A landscape with many valleys, sampled at points; each row gives a point and its height.
From any point a ball rolls to the lowest of the 6 points nearest to it. It stops when none of these is lower. Distance is the straight distance between rows; heights are no part of it.
K_632 (h 5.52): [ 97  90 123 122  97 147  97  92 171 130  93]
K_864 (h 5.55): [194 106 137 150  46  84  95 153  68 113 103]
K_50 (h 5.29): [159 154 138 141 133 105 147 169  59 138 144]
K_142 (h 3.40): [106  93 128 143  72 115  76  84 138  81  27]
K_107 (h 3.02): [142 101 144 139  82 113  85 121  88 117 103]
K_485 (h 2.23): [125 167 111 105 189 143 182 122 189 141 165]
K_630 (h 4.42): [107 141 123 125 152 139 149 141 129 137 149]
K_196 (h 3.63): [102 152 110 115 154 159 152 122 185 153 149]
K_550 (h 4.22): [140 157 134 133 152 115 151 160  80 139 147]
K_352 (h 4.05): [136 153 127 134 151 121 149 153  88 136 147]
K_960 (h 5.89): [ 98 114 119 121 119 153 117 117 160 145 133]
K_758 (h 3.88): [163  99 141 145  63  98  73 118  88  98  78]
K_54 (h 3.14): [131  96 136 145  74 112  74  99 117  83  43]
K_224 (h 5.86): [158 150 125 113 214 110 185 148 115 125 169]
K_882 (h 3.56): [106  78 130 136  86 119  79  88 140  96  57]
K_869 (h 5.71): [170 108 146 146  65 100  89 142  76 114 105]
K_349 (h 3.57): [118 148 124 129 158 127 153 150 112 135 150]
K_82 (h 6.56): [172 146 133 105 229 109 186 153 129 120 188]
K_443 (h 1.23): [ 97 121 121 124 126 155 125 126 154 138 140]
K_832 (h 4.82): [ 98  87 129 128  97 138  88  94 158 125  95]
K_63 (h 5.35): [106 129 128 134 133 135 124 138 112 133 141]
K_322 (h 3.62): [132 157 121 123 182 125 169 144 121 132 158]
K_276 (h 5.78): [155 155 123 104 219 109 190 144 137 125 180]
K_680 (h 2.70): [141 117 144 143  93 117 106 147  78 127 126]
K_720 (h 5.56): [ 94 129 120 120 131 155 132 121 164 144 144]
K_964 (h 3.41): [111 174 114 103 161 172 161 103 213 156 152]
K_292 (h 4.98): [180 105 144 148  47  94  86 133  75 103  90]
K_923 (h 0.62): [136 161 115 108 199 132 182 132 182 131 170]
K_888 (h 4.51): [150 148 141 145 115 113 134 162  67 143 141]
K_177 (h 4.80): [ 96  99 121 120 108 151 109 102 170 140 117]
K_421 (h 3.16): [114 170 109 109 172 158 169 113 201 149 159]
K_508 (h 2.95): [130  89 137 141  78 114  76  91 119  89  59]
K_957 (h 3.50): [102 157 112 111 149 167 152 115 194 153 148]
K_905 (h 4.81): [107 104 133 135 107 137 104 121 124 129 125]
K_961 (h 3.58): [ 99 162 120 105 143 186 150  99 214 161 146]
K_326 (h 4.90): [191 118 140 154  46  84 105 172  65 123 123]
K_969 (h 2.59): [ 93 129 115 113 122 172 127 107 190 153 136]
K_642 (h 4.21): [171 133 146 150  79 105 111 160  65 137 133]
K_711 (h 5.88): [ 96 101 129 127 107 146 107 114 143 133 122]
K_554 (h 4.01): [128 123 142 138 109 125 109 140  93 129 131]
K_663 (h 4.12): [135 138 140 138 118 122 127 154  84 137 138]
K_830 (h 4.14): [136 150 118 112 206 117 184 140 146 131 168]
K_880 (h 4.11): [105 152 111 120 157 153 158 131 165 138 151]
K_549 (h 1.77): [101  81 128 131  88 128  86  79 163 105  60]
K_743 (h 7.49): [ 99 127 123 127 129 143 131 135 133 137 139]
K_826 (h 3.19): [148  98 139 147  67 102  70 107  99  94  64]
K_798 (h 3.08): [119 108 139 138  99 129  98 128 110 124 119]
K_447 (h 2.53): [134  90 142 141  81 116  75 101 113 104  76]
K_861 (h 2.66): [116 160 114 113 179 144 174 129 173 140 162]
K_246 (h 5.70): [150 157 121 113 210 114 184 142 126 126 168]
K_84 (h 0.81): [127  99 140 141  90 121  84 115 101 116 102]
K_345 (h 1.44): [117 153 117 120 174 133 161 141 133 136 155]
K_344 (h 5.04): [149 155 124 118 197 113 178 151 104 124 163]
K_874 (h 4.19): [138 158 124 127 169 118 162 155  96 132 154]
K_424 (h 3.49): [ 93 110 121 115 107 166 112  91 189 149 122]
K_353 (h 4.56): [137 157 119 118 193 121 173 148 125 133 163]
K_714 (h 4.74): [180 121 143 148  59  91 103 164  63 124 122]
K_490 (h 2.87): [114  83 135 136  91 127  82  98 129 110  83]
K_727 (h 5.08): [100 141 112 122 149 152 149 130 160 144 152]
K_530 (h 4.75): [150 158 129 121 186 112 175 154  90 131 162]
K_713 (h 3.17): [111  91 134 132  99 129  87 105 134 121 102]

For each start below, name the point where the ball stops.
K_276 -> K_923
K_508 -> K_84
K_50 -> K_345
K_196 -> K_923
K_864 -> K_84
K_54 -> K_84
